Each row is a point on a landscape with many valleys, with its height.
From any point a ball rolls to the lowest of the 2 points nearest to it. It stops when none of these is lower. Distance is the straight distance between rows; heights are no part of it.
todoz: [ -5  -7   2  41 -13  10 -18 -22   7   4  -4   6   6  13  14   4  -9  -1
  29   9]  height 270
Zadip: [  7   2  17  -8  23 -28   2 -11  -6  -5  12 -13  -2  11   5   0 -10  19
  -5 -20]  height 553
Roza: [ 19  11 -23  19 -17   3 -19  -3  -3  -1  -3   7  -6   5  16  -6  -7 -15
   8 -14]  height 108
bam: [ 12 -15  27  11 -17 -13  -4   1   8   7  -2  -4 -14  32   5  -3  -8 -11
 -11  -2]  height 241
pagof: [ 16  -2   3  10 -13  17  23  22 -12   1  13  17   2  -5   7 -34  14  10
  -4   7]  height 588
belog: [ 10  10  -1  21 -13  11 -15  16 -17  -8  10  12  17   1   0 -10  -6   9
  18  -5]  height 68
vik: [  0  10  10  -4  -8  12   0   3  -1  15 -15 -11  25  18  -8   7  19  -1
   8   7]  height 682
neto: [  6 -18  18  -7  25 -11  33  15 -26 -38 -18 -13  -1  -3   9  -6   7  -9
  -5  -5]  height 478
sobu: [  9 -11  -5   7   4  13  -2 -10   7 -23  12  10  10 -15   1 -15 -16  -5
  16  -8]  height 347
tofe: [  8  19   4  18   4   8   9  15 -17  10   6  -6  -4  15   0 -15   2  11
 -22 -10]  height 147
kat: [ -1  -9   2 -27   4   3  -4   0  10  23 -20  -1 -19  -6 -12  20  17  -2
  -4   9]  height 142
lut: [-10   0  14 -18  15   7  -6   1  -3  -1  -4   5   8   3 -18  29  -1  13
  14   5]  height 332
Pevuv: [ 12  -5  19  -5  -7  -4  -7   0  20  10   6 -16  -5  22  -1  -1  -7 -18
 -22  -3]  height 261
Reruk: [ 16   6   2 -42  18   0  -1  -1 -14 -23 -10 -17  -6 -13   1   4  20 -14
 -15  -1]  height 479
bibov: [ 15  17   5  13 -17  29   2  12   8   2   9   2   9   0  -9 -18  19  -7
  -9   8]  height 605
Nev: [ -1  23   6  -1  -1 -19 -31 -26  26 -21  -3 -25 -13   8   6  17  -9  -3
   2  -9]  height 664
sab: [-16 -29  -2  -2  19  -4  13  -5 -13   0  12  14   8 -17   3   8  -2  12
  -2  13]  height 265
Laz: [ 17   4  -6  -6 -24   2   7  16   4  16  -3  12 -10   9  12 -12   5  10
  -3   5]  height 280
Kofa: [  7 -13  12 -23  16 -22   5   6 -20 -13 -15 -11  -4  -2  -5   4  11 -28
 -24 -15]  height 607
kefad: [ -2  -6   4 -23   4  -6  16  21 -34  -9 -26  -5  12  -3  -4   8  17 -27
 -19   5]  height 228
duro: [ 12 -12   3  -3  -3  14  27  15  -7  -8  16  20  -5 -19  15 -19   7  16
  -6  18]  height 574
gof: [ 15   7  17  -7  -3  15  -9  14  -8 -13   3   7   1  18   6   4  -5  18
   4   0]  height 408
sar: [ -8  10 -23 -11  20 -15  -9 -23  -6 -18   2 -12  21 -21  -9  11  -8 -11
  20 -20]  height 219
rused: [ -6 -14   9  13 -12  -9  -6 -30  24  -2   6  -5   7   6  15  16 -21   4
  26   2]  height 683
lapo: [-14 -17  -2  -9 -14 -11   2 -13   0  15  15   7  27   0 -10   6  -5   4
  17  10]  height 184
kap: [ 10  14   1  -2  21 -10 -26  -7  -2 -10   3 -18 -12  10  -5  -2  -2  -2
 -14 -12]  height 643
Kube: [-24  -3 -23  -3   6   3  12 -16  20   1  -3   5   2 -21 -15   5 -14  -3
  28   1]  height 274
pem: [  8   2 -12  10 -23   5  12   2  11   6   6   3   5   4   7 -30   5   7
   4   6]  height 298
doro: [ 15  -8  18  -5  -8   0  12  -8  17  13  -1  -9   7  26  -6   1  -5 -14
 -34   8]  height 268
Dera: [  3  -7 -14   2   1   5  -7  26 -15  -5   3   9  -5 -29   8  -9  18 -14
   0   3]  height 333
Malaf: [-11 -15   9  30 -25 -10 -18  -4  22   9   5  -5   4   8   3  -8  -1  -5
  24   0]  height 667
Vupa: [  4   1   9 -20  22  12  23  20  -7 -11  -4  -5   5  -5 -10   3   1 -14
 -35   3]  height 523
Kudiz: [ -3   6 -16  -1   4 -14 -23 -24  -5  -6   0 -25  19  -8  -9  20   6 -14
  22 -14]  height 195
supiz: [  9  -5   0   8  19  10  12  -5  -2  -1  18   3   4 -16   4   0 -11   1
 -19  -1]  height 194
kuru: [  5  29  18   8 -13  17  -3  14  24   9  -3 -19   4  20   5  -7   1   8
 -19  14]  height 571
liris: [ 13 -18   8   9  10 -13  -2 -17   6   0  13  -1 -16   0  10 -12 -10   3
   1 -18]  height 584
tipu: [-20   6 -39  24  -8  21  17  -9   6   4  -8  16  -9  -6   8 -10 -22   3
  20   8]  height 373
Zula: [  3  21  -3 -26  -6 -12 -33 -13  16 -26 -13 -14 -15   7   3  13  -9   9
   4  -6]  height 675
Temo: [  4  -9 -11  -7  -4   5  12  -1 -17  10  -4   6  12  -5  10   1   7   0
  -6   2]  height 278
Rudid: [-13   2   7 -14  -3  10  14  11   0  25  -2 -11  22   5 -21   6   8   5
  -1  12]  height 690
zimuz: [ -2  15  30  16  -6  17   8  10  18   7   0 -15   8  20 -16  -9   7  -8
 -17  13]  height 578
deg: [-16  28  -9 -26  21 -13 -14 -20  -4 -24  -5  -6  -9 -12 -17  22   9  18
   3  -9]  height 291
Febo: [ -2  -3  -3 -12   5   8 -20 -10  19  21  -2 -10  -6  -8 -18  29  11 -13
  -9  10]  height 85
ropuz: [  0 -13  20  -3  28 -14  22 -10 -28  -4   2  -6  14   9  -4  13   2   4
  -9  -6]  height 521
Fur: [  4  11  21   9   0  17  12  -2   0   8 -10  -3  -8  38  -2  12  -7  11
 -11   1]  height 429
fudo: [ -8 -12 -23  24   1   0   6   5   1  11   5  14 -13  -9  10 -23   3  19
  14  -3]  height 660
miri: [ 14  -4   1 -13  16 -12 -10  -6 -18 -10   2 -10  -4   2   0  -1   6 -13
 -15 -21]  height 627
mabil: [-10  -3 -12  -8  -6 -21  -6  -8  24  10   1  -9  -4  -4   3   9 -16   6
   9  -7]  height 778
numu: [  3  29  -6 -23  28 -13   2  -9 -19 -27   3  -1 -12 -14  -1  20   0  19
  -5  -8]  height 267
vuzuf: [  1 -11  -8   8  11 -10  -3   4   0   9  -7   9 -23  -2  13 -10  -1  23
  21 -14]  height 673
ner: [-42  10 -13  26 -20  11  11   2  25  -4   3   1  -9  -3  -9 -13 -34 -29
  26   6]  height 421
gesi: [ -3  -5   1   9 -11  10  -1  -9   3  14  -7 -23  24  18  -1  -9  20   7
   9   2]  height 677
samov: [  5 -11 -30   2  -3   7   5   7 -11  -9  -1  16  -2 -30  10 -20  12  -7
  11   3]  height 365
zubi: [ -1   2 -13  19  -9  -9 -13 -21  24  -4   2 -22  15  -6  11  -8 -13 -16
  14  -9]  height 641
zoti: [ -4 -23  -3 -16 -18  -5  20  11   1   8   9  21   5  -8  11 -20   2  12
   4   3]  height 606
kes: [ -4   6  23  -3 -10   2   3 -12  29   6   0 -15   6  12   8   9  -3  20
  20  12]  height 696
kozin: [ -9  -9 -22   2   4  -6  19 -38   4  16  -7   1  10 -14  -2  -3  -4   9
  21  -4]  height 360
Sim: [  2  -8   0  -8  24   3  23  -7  -4  -2   6   1   3 -18   1   2  -2  15
  -7   2]  height 231
tovav: [  3  14 -14 -22  -9  -2 -14   9   5   6 -15  13  -3  -3   7   8  -7   8
  14  -3]  height 130
Gose: [-20  -1 -16  29 -21  18  14 -28  30  -8 -13   3   9   7   9 -12 -24 -20
  31  17]  height 399
fusiz: [-17   2  -8 -22 -12  -6   6  -3   4  18   2  10  22  -3   3  22  -7  15
  15   4]  height 155
Dege: [ 13 -16  23  14  -4  16  -1  10  -1  -5   6   5   2   7 -20 -18   9 -20
 -14   1]  height 476
naru: [ -9 -18 -20   3   2 -26   5   0 -20   2  13   1   6 -12  13 -12   0   2
   5  -9]  height 618
Rebik: [  0  -2  31   3  -4   5  -3  23   7   4  13  16 -15  16 -12   8  -9   7
 -12   8]  height 208
fimi: [  5 -19  21 -17  15 -28  13  18  -4 -11  -7   2 -11   5 -15  -6   2 -23
 -27 -14]  height 590
dibab: [-21   5  17 -27   1 -10 -12   3  35   6   0 -17  -2  -4 -16   8   3  12
   5  10]  height 710
sada: [-14  12   3  -2  13  -9 -20 -10  21   1  -5  -6  -8 -10 -10  20  -3  18
  25  -2]  height 341
nef: [  7   2 -20 -20 -21  -4 -16   0  -7  13  -9  -1  10   5   4   5  11  -1
  15  -3]  height 104
ket: [-11   4 -13  -8  15  -9   9 -30  25  -2   0  -3   7 -21 -13  21   4   0
  27  -1]  height 301
gazuk: [ 14 -12  12 -18  -4  -3   0 -16  15   7 -14 -15  14  13  -7  12   9  -9
   2   3]  height 82
fase: [  1   2  -1 -21   4   3 -20  -6  -4   4  -5 -10  -7   2 -17  19  11 -20
 -22  -1]  height 136
vezi: [-12   3  24 -21  -5  -9   8  -3  28  12   1 -26   7  10  -7  13  -2  20
   7  11]  height 702
Suku: [ -4 -16 -30  -3   5   4   5 -12  -2  -6  -5   8  14 -31   3  -7   1 -12
   8  -3]  height 358
liged: [  5 -15  21 -14  16   5  10  13 -24 -16  -6  13   2  -6   5  10   9  15
  22   0]  height 380
Movi: [-11  14 -15  29   1  10  -2  -7  12  13  20  -7   8 -11  -4  -7 -13   8
 -11   1]  height 121
puge: [ 10   3  -4 -23   8  -2  -4   9  -9 -27  -9  -2 -10 -16   7   4  11  10
  23 -15]  height 423
lifu: [ 23   0   5 -17 -25   5   0  21   6   5  -6  14 -16  13  -1  -9   9  -9
 -11  -4]  height 263
seto: [  2   4 -16  16   3   1 -25 -12  -4  -3   6  -9  14  -9  -8  16  -6 -10
   7  -9]  height 168
nokiz: [ -7   7  22  23 -11 -10  -6   2  10  10   4 -12  -1  28  12   1   0  16
  13  -2]  height 269
nole: [  2  -1  -1  22 -24   6  -6   8 -28  17   7  18   5  10  11  -6  11  -2
   3  10]  height 220
lize: [ 16  23 -16  29 -25   5 -13   4  -6   0   8  13   2   4  11 -14  -9   5
   6  -9]  height 86
fufo: [  3   2  11   1  23 -15 -17 -12 -13   7  -4 -15  -6  14   2  13  13  12
  11 -16]  height 665
mosu: [ 14   5  17 -29   2 -16   6 -21  16  -3 -12 -19 -15  23  -3  15   8  10
  -5  -7]  height 83
zepim: [-10 -18 -33  30  -9  -7  -1 -24  -6   7   9  18   5   2  16 -26  -9  -8
   1  10]  height 271
zarod: [ -9   6 -14  23 -20   5 -12   2  18   7  13  15   1  -5   5  -4 -10  -6
  10  13]  height 732
naz: [ -3 -19 -10  -4 -10  -1  23   5  24  17   8  13 -10  -9   8 -19  -6  19
  13   5]  height 619
zuvi: [  1   0  14 -17  29 -23  39  11 -26 -34 -13 -17 -14  -7   5   2   8 -10
 -26  -1]  height 454
Vomiv: [  2 -17 -21  30  -2  12  -2 -24   4   9  -3  20  -9  -1  12  -6  -4   4
  17  14]  height 226
kigi: [ 20  18  -2  -7  -6  12  -4   0   3   5  -2 -21   9   8  -1   2   3  -2
 -30   1]  height 552
ren: [  5   6  -8 -23  22 -24   1 -17  -3  -7  -7 -19 -13 -13  -3  10  22  -2
 -13 -14]  height 416
feg: [ -8  -9 -10  25 -16   1 -13 -32  27  -6  -5 -14  22  -2  15  -6  -5 -26
  31   1]  height 651
nura: [ -3  10  -8 -30  19   3 -19  17  -2 -21  -2   5 -16 -31  -5   3   4  -5
 -14   0]  height 525
nanu: [  6 -10  -7 -11  12   1  -5  11 -21 -19   0   9   4 -13  13   4  -1   9
  23  -9]  height 404
tosi: [  6   8   4 -42  16 -24   1  -9   0 -16  -3 -27 -10  -1 -14   4  15   5
 -11 -15]  height 437
Tupav: [  1  16 -31  -5   4  12  17  -5  12   7 -15   4   6 -14  15  -7 -14  15
   9  -8]  height 364
kilu: [ -6 -20  19  26 -16  -6 -10 -15  27   3  13  -5   7   7  11   3  -5  -7
  14  14]  height 674
Lemo: [ -5   1  -5   0  13  -5  -6 -14   5  13  -8  -4 -11 -11  -8  15   8   9
  16  -9]  height 359
vodib: [ 10 -26  19 -11  -5  -6   3   9  -2   1  -6   8  -6   4  -1   0   8  -6
   9  -7]  height 133
susaz: [  2 -12 -14  17  -8   0  -9 -11 -13 -20  22  24  12  -6   2 -18 -10  -5
  18   1]  height 326
gol: [  3  27  -1   2 -13   9 -27  23 -17 -13  13  14  11   5   1   3  -6   7
  -1  -8]  height 52
Pobi: [-12   4  18   7 -14 -10  -6   7  11  26  -1   1 -11  20   3  12  -4  18
   3  -3]  height 277
Difu: [ -8  12 -23 -31   5  -6   4  11 -12  -5  -5   9   1 -28  11  22  -3   4
   1   3]  height 198
gubuf: [  4   0   5 -21  -9  -2   2  22 -32   4 -16  -3  13  12  -9   8   8 -23
 -10  -2]  height 202
Sop: [  4  30  12  52 -32  11  -6 -10   3   6  19   6  -7   7   2 -20   5  11
   8  23]  height 35
kerat: [-19   5  -3  46 -12   5  -6  -5   9  22  21   6  -3  -1 -10 -21  12   8
   6  23]  height 70
Gopo: [ -2 -21  19  -6  23  -5  11  23  -4 -10  -5  -2 -12   1 -16 -20  15 -16
 -10 -11]  height 575
pomel: [ -5  -3 -20  13 -16  -2  10 -15  18  -1   0 -13  18   2  10 -32  -2   7
  22   7]  height 313
Setef: [-11   0  -3   6  -3  14   4   8   5  33   9 -13   7   1 -11  -4  10   5
 -13  13]  height 701
Mazo: [  1 -20  14   7   3  -5  28  -5   7  11   3   3   6  17  -4 -11  -7 -12
 -35   9]  height 236
ver: [ 18  -9   7  19   4   8  15   7 -20   5  -5  -2   3  23  -3 -27  17 -22
 -25  -3]  height 189
mul: [  5   4  14  15 -31   3   0  24 -29   1  12  23   2  12 -11  -5   9 -11
  -2   7]  height 201
nad: [ 10  26   8  -8   2  14 -12  12   8  -5  -1 -22  -6  17  -5 -11   2   1
 -30   5]  height 563
Nani: [ -3  13 -25 -33  -7   5  -9  14   8   1  -8  12  -1 -17   2  10  -7  -5
  -1   3]  height 157
pekom: [ -8  10  -2 -13   6 -25 -12  -3  -9  13   1   7   1   2  -2  22 -14  11
   0 -11]  height 804
nadok: [-11  -3  -2   7  -3 -17 -20 -17  27  19   4 -14  -1  -6   1  11  -5  -7
   0   3]  height 766
Kada: [-21  -8 -12   5   6  10  -7  -2  14   4   4   9   4 -22  -4  -2  -9   9
  27   0]  height 248
piv: [  1 -19 -21  27 -16  -7 -12 -17  -5  -7  21  27  -2  -8  11 -25   1 -17
  10   8]  height 302
todar: [  6   6  -3  14  14  -5 -24  -6  -3  -1  -2 -18 -12   5  10   2   2   5
  -3 -23]  height 654
vez: [ -1 -14  -7  -2  -8   1   3  38 -35  -4   3   3   6 -19   3  -6  19 -17
  -9   8]  height 299
zan: [  1  18  -4  36 -14   0 -15  -4  21   2  13 -28   9   5   6 -23   2  -7
  -6  -1]  height 624
lin: [ -7  10  -2  20  14  15  -5   1  14   8  25   2  -2 -15   2   0 -19   9
 -25   1]  height 151
vak: [  0  -8  20   6 -15   1  12  24 -16   8  -3  22  -7  16 -10  -6   5  -7
  -9   4]  height 186
zek: [-20   9 -14   9 -22  -1 -15   1  30   7  -4   3  -3  -6  -4   5 -17 -14
  20   5]  height 742
tanek: [  7  27  -9 -19   6   4  -9  -5   4  -4  -1 -26  25   0  -4   0   2  -5
 -18  -1]  height 540
rudez: [  2  11  -4 -28  16  -2 -15   0   6 -11   7   3 -13 -15  -6  13 -12   9
 -20   1]  height 548
nas: [ 19 -19  10  11  -9 -17   2 -10  -8  10   1  -4   0  29  10 -10   1  -6
  -7 -14]  height 224
gumi: [  9  -8  11 -16 -20   4 -10  13  27  10  -3   7 -16   0  -6  -4   7 -14
  -8   9]  height 240
zege: [ -1   0   6  -7   9  -8   2   2  -4  16 -21  -5 -28  18  -3   9  10  13
   0 -10]  height 694
Zus: [  0 -16   3 -11 -12   3  28  16 -14  -4  10  21  14 -12  10 -11  -2   6
  -6  18]  height 591
Gub: [ 17  10  -1  14 -26  27  11  20  -3 -11  14  12  -1  -8  -3 -25  10   0
  10  10]  height 597
Zunin: [-14 -12  -8  30 -32  -3 -16 -13  21  -8   0   1  12  -1  12 -16   1 -18
  31   4]  height 661
nugot: [ -1   4  -6 -44   7 -15  -6  -1   9 -10  -1  -3  -6 -18  -9  10  13   5
  12  -4]  height 733
Giki: [  1  -3  13  16   3   2  -9  -8 -11  16 -12 -19   4  25  -2   5  17   8
  17 -10]  height 672
Kiru: [  5  -7  -1  -7   7  -1   4   3  -3  17 -15   7 -21   7  18   8   8  23
  15  -8]  height 684
dezon: [  0  19 -11 -35  20  -5   7   0 -19 -18   1  -1   6 -16   5  18  -3   8
  -5   0]  height 235
paf: [-13 -13 -32  11  -1 -23   4  -2  -7  15  -2   8  -6 -14  17  -4  -9   1
  15 -19]  height 635
lober: [  5 -20   9  -6  24   9  15   8  -1   0   7  -9  -5 -20 -10 -24  16  -7
  -7  -4]  height 558
pire: [  9   2   5 -31   0   7 -13   9 -22  -3 -20   1  -2   5  -3  15  17 -17
 -22   1]  height 175
lela: [ -3 -19 -10  16 -16   6   5   1 -21  13  10  15   7   2   2  -1   7  -2
  -5  12]  height 243
zezav: [  7 -14  14   7  25   2  21  19 -37 -32  -8  -3   3  -5   8   5   3 -11
 -16   0]  height 499
lapa: [  5 -14 -17   6   7  21   5 -18  -7  10   0   3  14 -18   5   2   5  -5
  -3   7]  height 317
keri: [ -2  12 -39   8  -2  21  12   5   3   0  -9  16  -9 -15  10 -11 -12   2
   7  -1]  height 387
Biza: [  1  -9 -15  11 -12  12   8 -28  34 -10  -7   5   1  -2  10 -16 -21  -4
  26   4]  height 382
gudur: [ -2  20 -13  24 -10   5 -18 -10  13  -4  11 -22  16   2   7 -12 -15 -11
   7  -5]  height 632
Koz: [ 10 -24  12   2  -7  -8   5  21 -12   1   9  16 -15   2   4  -5   8 -10
  -8  -2]  height 160
remif: [-3 -1 13 30 -5  1 -4  5 -5  8 14  6  4 22 -4 -8  2 17  7  2]  height 257
tudib: [ 11 -29  10  14  -3  14  -9  -5  -8  -7  13   5   7  -2  -7 -18  17  -7
  -2   5]  height 461
bizez: [ -4 -14  11 -24  11  -6  14   5 -16  -8  -1  17   1  -3  -4  24   0  16
  13   2]  height 357
rase: [-10   6   0 -40   6  -6  -8   9  20   3   4 -16  -4 -15 -22   8  10   7
  -5   9]  height 720
bavep: [  0 -12  20  -1   9  -2  37   4   0  11 -14  12   6  14 -11  12  -7 -15
 -34   7]  height 200
zuk: [  5  13  -7 -31   2   7  -4  14   4  -1   2 -19  13 -13  -9 -12   9  -2
 -17  -5]  height 526
dalu: [ -3   5  -6  10   8   5  -7  12 -23   2  11  17  -3 -22   5  11 -11   8
 -12   2]  height 43
nif: [ -1  18  -4   0   8   9   1  19 -15  11   4  -1 -10  -2   5  -3   8   8
 -37  -5]  height 122
Benu: [ -3  25   9   7  13 -10 -34 -11  13 -10  10 -19 -11   9  -1  14 -16   9
  -3  -8]  height 655
vufe: [ 14  19  19 -10   3  10   5   5  -5   2 -26 -11  -7  30  -2  11   2   8
  -7   0]  height 422
gif: [-10  -1 -25   0   4  -4   7 -26   9  -3 -12 -13  17  -9   0  -7   4  -1
  24  -9]  height 340
dov: [ -4   5  14 -19  35 -29  42  -5 -21 -22  -9 -12 -14  -6   0  20  16  -3
 -13   0]  height 480
rinat: [-10  20   0  50 -26   9  -4  -7   3  16  14  22  -3   3  -1 -28   8  14
   9  32]  height 50
pese: [-12  -7  -5  16  -3  -2 -18   1  32   5   1  -6  -9 -15  -7  10  -9 -15
  11   2]  height 753
Tid: [  2  36   1  16 -16  12 -22  18   4  -5  15   7  -5  11   5   2  -9  10
  -4  -3]  height 37
tafik: [-17   8  -9 -13  10  -6   1 -20  28  -1 -16  -7 -11 -23  -8  19   4   7
  40  -4]  height 321
lafop: [ -3  10  14 -18  23 -11  22  35 -28 -33 -24  -9 -18  -2  12   4   1 -11
 -27   0]  height 430
seru: [ -1  10   2  17 -20   2  -9  13  16  11  13  14  -5  -6  -7  -4   8   2
   1  14]  height 723
nerid: [ -1  19 -15   2  12   6 -18  18 -16   9   3  11 -10  -4   6  14  -3   9
 -19  -7]  height 87
tidi: [ -5  19  -1 -25  13  -3 -15 -14   1  -8   0  -2   6  -6 -18  32   7   7
   7   0]  height 311
mar: [-13  -5  -9  38 -16  18  -5 -19  10   8  -3  29  -9   5   6  -9  -9   4
  30  19]  height 252
ratob: [  7  -6  -9 -13  17  -7   3 -15  -3   9  -6  -9 -15 -17   1   5  21  -4
   2 -11]  height 388
nefed: [ 13 -15  20 -20  -5  -4 -16  -4   3   3  -5   1   2  14  -6  14  -4  -6
   8  -2]  height 107
dovak: [-15  -9 -39   7  -6  18  15 -23  -7   6 -13  23   6 -15  10 -14 -13  -5
  21  18]  height 339
nur: [  5 -13  19   9  -5  -4  -6  25  -1   3  18  22 -21   7   2   4 -10   7
  -2  -7]  height 188
Ludu: [ 19   1  -3 -29  15   9  -7  15 -10 -14  -4  -3  -5 -22   1   2   9 -12
 -18  -7]  height 501
Nateg: [-26 -21  -5   5   2  -2   0  -8  -6  13  14  18  13 -14 -10  -2  -4   9
  15   9]  height 215
setab: [ -2  -5  18  -2  18 -21  12 -11 -15  10   2 -10   5  26   3  11  -7  14
 -11  -8]  height 539
nit: [ -7  -8  13 -29   5  -2   2  22  11  11 -20   3 -26   8 -19  14  13  -8
 -17   7]  height 182
Rad: [ -2  -4  24  12   8  16  18  23  -5  -6   9  12   2   1 -28 -12   5 -18
 -28   4]  height 489
rika: [ -8  -3   7  16   0   3  11 -15  -3  25   4  17  -1   7  11  17 -12  26
   7   9]  height 455
sova: [  6  -2  13  11   0  11  11 -14  -4  18   3   2   5  23   2  16  -9  26
  -7   4]  height 439
Linem: [ 11   8  15 -33  32 -14   4  -3 -15 -32 -13 -22 -12   4  -9  -1  12  -7
 -21 -10]  height 456
Dem: [  1   5 -26   8  -2  21  23 -18   7   5  -5   7  24 -10   9 -13 -11  15
  11   2]  height 343
poba: [ 10  -3  24 -17  11  11   5  26 -19 -25  -5  11  -1  12   2  -1  -2  12
   4  -4]  height 398
Buli: [  0 -12   5  -8  17 -22   3  -4  12   0  10   2 -13   1   5   0  -9  18
  -3 -12]  height 568
febod: [-16  15   2 -20   0  -6 -21  23 -12   9  -4  -2  -1   6  -9  20   3   4
 -11  -1]  height 821
tivaz: [  5 -11  10  17  22  19  21  16 -29 -18  -4   6  -5  -8   8  -2   9 -14
 -30   9]  height 524
Tem: [  0 -24 -14  18   8 -23  -1 -23  -9   7  11  -4   0   2  11 -16  -8   8
  10 -17]  height 600
fulek: [-19  -6 -20  14  -2 -20   2  -1  12  11   2  11  -4 -12   7 -20 -16  11
  20 -16]  height 648
Sotu: [ 10  -1  22  -4   9   2  24  10 -15  -8 -16  11   1  20  -4   1  -8 -17
 -25  -2]  height 169
fel: [  4 -15  16 -19  -3  10   0  23  13  10  -1  13 -17   2 -21   5   7 -10
 -12   8]  height 212
vipup: [ 17  -7 -26  19  -4  -3 -10 -13  -5   5 -11   9 -15  -5  15  -1 -10 -13
  12 -12]  height 143
Das: [ -7   4  22  19 -18  -6 -21  19  10   8  22   5  -6  14  -5   8 -12   1
 -13   7]  height 227
nize: [-18  19 -18  47 -16   2  -6  -6  10  20  24   2   5  -8  -2 -17  -2   1
 -10   7]  height 95
Miv: [ 21   2  -2  20  -2   7   9   5  -8   9   6 -10  -5  12   6 -23  12  -3
 -16  -7]  height 166
Guvun: [-13  -1  12  15 -10  -2  -3 -14  24  11  -8  -8   8   3  18  26  -7  16
  25   5]  height 691
zugo: [  8  30  11  36 -27  13 -10  12   0   5  15   8   3  12  -3  -5  -6   9
   4  13]  height 22
gaz: [ 12  -3  27 -22   5  -6   8 -13  16 -12 -16 -12 -13  23  -6   8  -9  -4
 -20   4]  height 110
suf: [  8 -13  -1   5  -3  12 -14   7 -21 -15   6   3  17  -3  -3  -9  18 -12
  11  -9]  height 444
vavam: [  3   8   5 -28   1  -3   6 -19  12  -3  -9 -18   3   7  -7  12  10   0
  -2   3]  height 57
Zise: [-17 -16 -37  20  -6  -6  13 -30  -1  10  -5  17   7  -4  13 -16 -19   1
  19   5]  height 303
nurin: [  6   7  11  32  -4   1 -21   6  -3  14  17   4  -6  14   2   2  -8   9
 -10  -7]  height 244
Rif: [  2 -18  11 -12   5  -9  -9  14 -32 -18   2   0  11 -11   2   1  11  -9
  12 -13]  height 426
Gize: [  6 -12  11   6   6  20  24  17 -26 -17   2   8  -2 -16  11 -17  10  -3
 -12  21]  height 551
fod: [-12   8  16 -14   5 -24 -19  16 -22   6   0   6   0  14 -15  22 -10   8
 -15  -7]  height 814
Misib: [ -1  20   2 -29  19   2 -10 -10   2  -7   8 -11   0  -3 -14  14  -9  -1
 -29   6]  height 565
Tesob: [-11   3 -20   8   1  10  17 -28  15  -3  -5 -13  22   2   8 -19  -8  10
  26  -1]  height 325
tete: [ -4  -6  15 -16  34 -19  40  -7 -27 -21   4 -10  11  -3  -5  15  16   2
  -9  -4]  height 500
mose: [ 12  19  27  -3  -4  17  -9  24  -7 -11 -13  -3  -4  30 -14   5   7  14
  -9   0]  height 415
Pevu: [  3   3 -17  15   1  14 -15   3 -13 -10  17  30  -3 -18   7  14 -21  -9
   2  -1]  height 98
fogi: [  9  -6   3 -21  13  10   6  11   8  -1   3 -18  -5 -17 -18 -16  22 -11
 -14  -3]  height 542
fev: [-20   4 -15  21 -26  15  13 -12  16 -13  -8  -3   4   3   7 -11 -37 -23
  28   0]  height 409
Gola: [ -5 -12  -6 -21  -3  -4   6  27 -24   2 -11  -5  10 -20   4   2  25 -23
  -6   7]  height 266
Bopif: [ 16  -8  27 -24  10  -4  15 -10 -12 -20 -18   5  -5  20  -5  11  -9 -12
 -19  -2]  height 141
Liku: [  7  14  13 -33  17   5   6   6 -10 -20  -1  -4   6   2  -3  15 -10  -8
 -41   7]  height 544
Gebel: [  3 -18 -34  21  -7  11 -11 -30   6  -4 -12  13   0  -3  10  -5  -8 -18
  18   1]  height 187
movad: [ -9   3  21   0  19   8  33  31  -3  -7  -2   2   1  -6 -18  -9   3 -14
 -37   6]  height 503
rutid: [  5   7  -6  16   3  18 -25  -9   0  -5   7  10   1  -4   3  13 -19  -2
   3  -8]  height 139
noz: [-21  12  -1  13 -17  -1 -12  11  23  26  -4  10 -11   4   4  11  -3  16
  15   5]  height 290
vonur: [ 18 -14  16  14  -1  -3   8   5 -21   4 -11   6  -3  32   2 -12   7 -15
 -13 -13]  height 207
mupob: [  4  29  -2 -17 -15   1 -34   1  12 -19 -14 -27  -3  10   6   1  -2   7
   8  -1]  height 681
Muv: [ -3   1 -16 -24 -14 -21  -3  -9  -8  12 -11  -3  22   1  -4  15   8  11
  25  -3]  height 127
bozu: [ 13   6  22 -14  14   0   9  33 -28 -38 -16   1 -18   7   6  -1   8   3
 -12  -6]  height 411
Bere: [ -6  -1  -8  -4  -8   8  -1  11  10  14   6  -1  -1 -10 -10  -5   3   8
  -3   5]  height 712
vobab: [ -4   8 -13 -23   2 -28   8 -11  -1  12   0 -10  -6  -1   7  13 -11  15
  -3 -10]  height 791
bavok: [  7  -8  -3   2   0  14   4 -19  32 -21   9   7   8  -9   6  -4 -27  -5
  22  -3]  height 366
Zad: [ 12  16  -3  18 -18  16  -9   2  23   1   9 -15   9  -3  -2 -19   6 -12
 -16   6]  height 615

For each start below, name the point where the ball stops.
nura -> nef
Pevuv -> dalu
liged -> nef
Bere -> zuk
Dem -> Febo
Zula -> zuk
noz -> vavam
mupob -> zuk
rika -> vavam
todoz -> zugo
Suku -> vavam
rase -> duro
gif -> Febo

Call two points neighbours if one is among the 2 nearest of the other. Go from one point of each pair to the other, from neighbour to neighbour, staying as low as possible. Name the highest point that can't be avoided.
duro / zuk -> bibov
nef / zugo -> sab
dalu / vavam -> doro
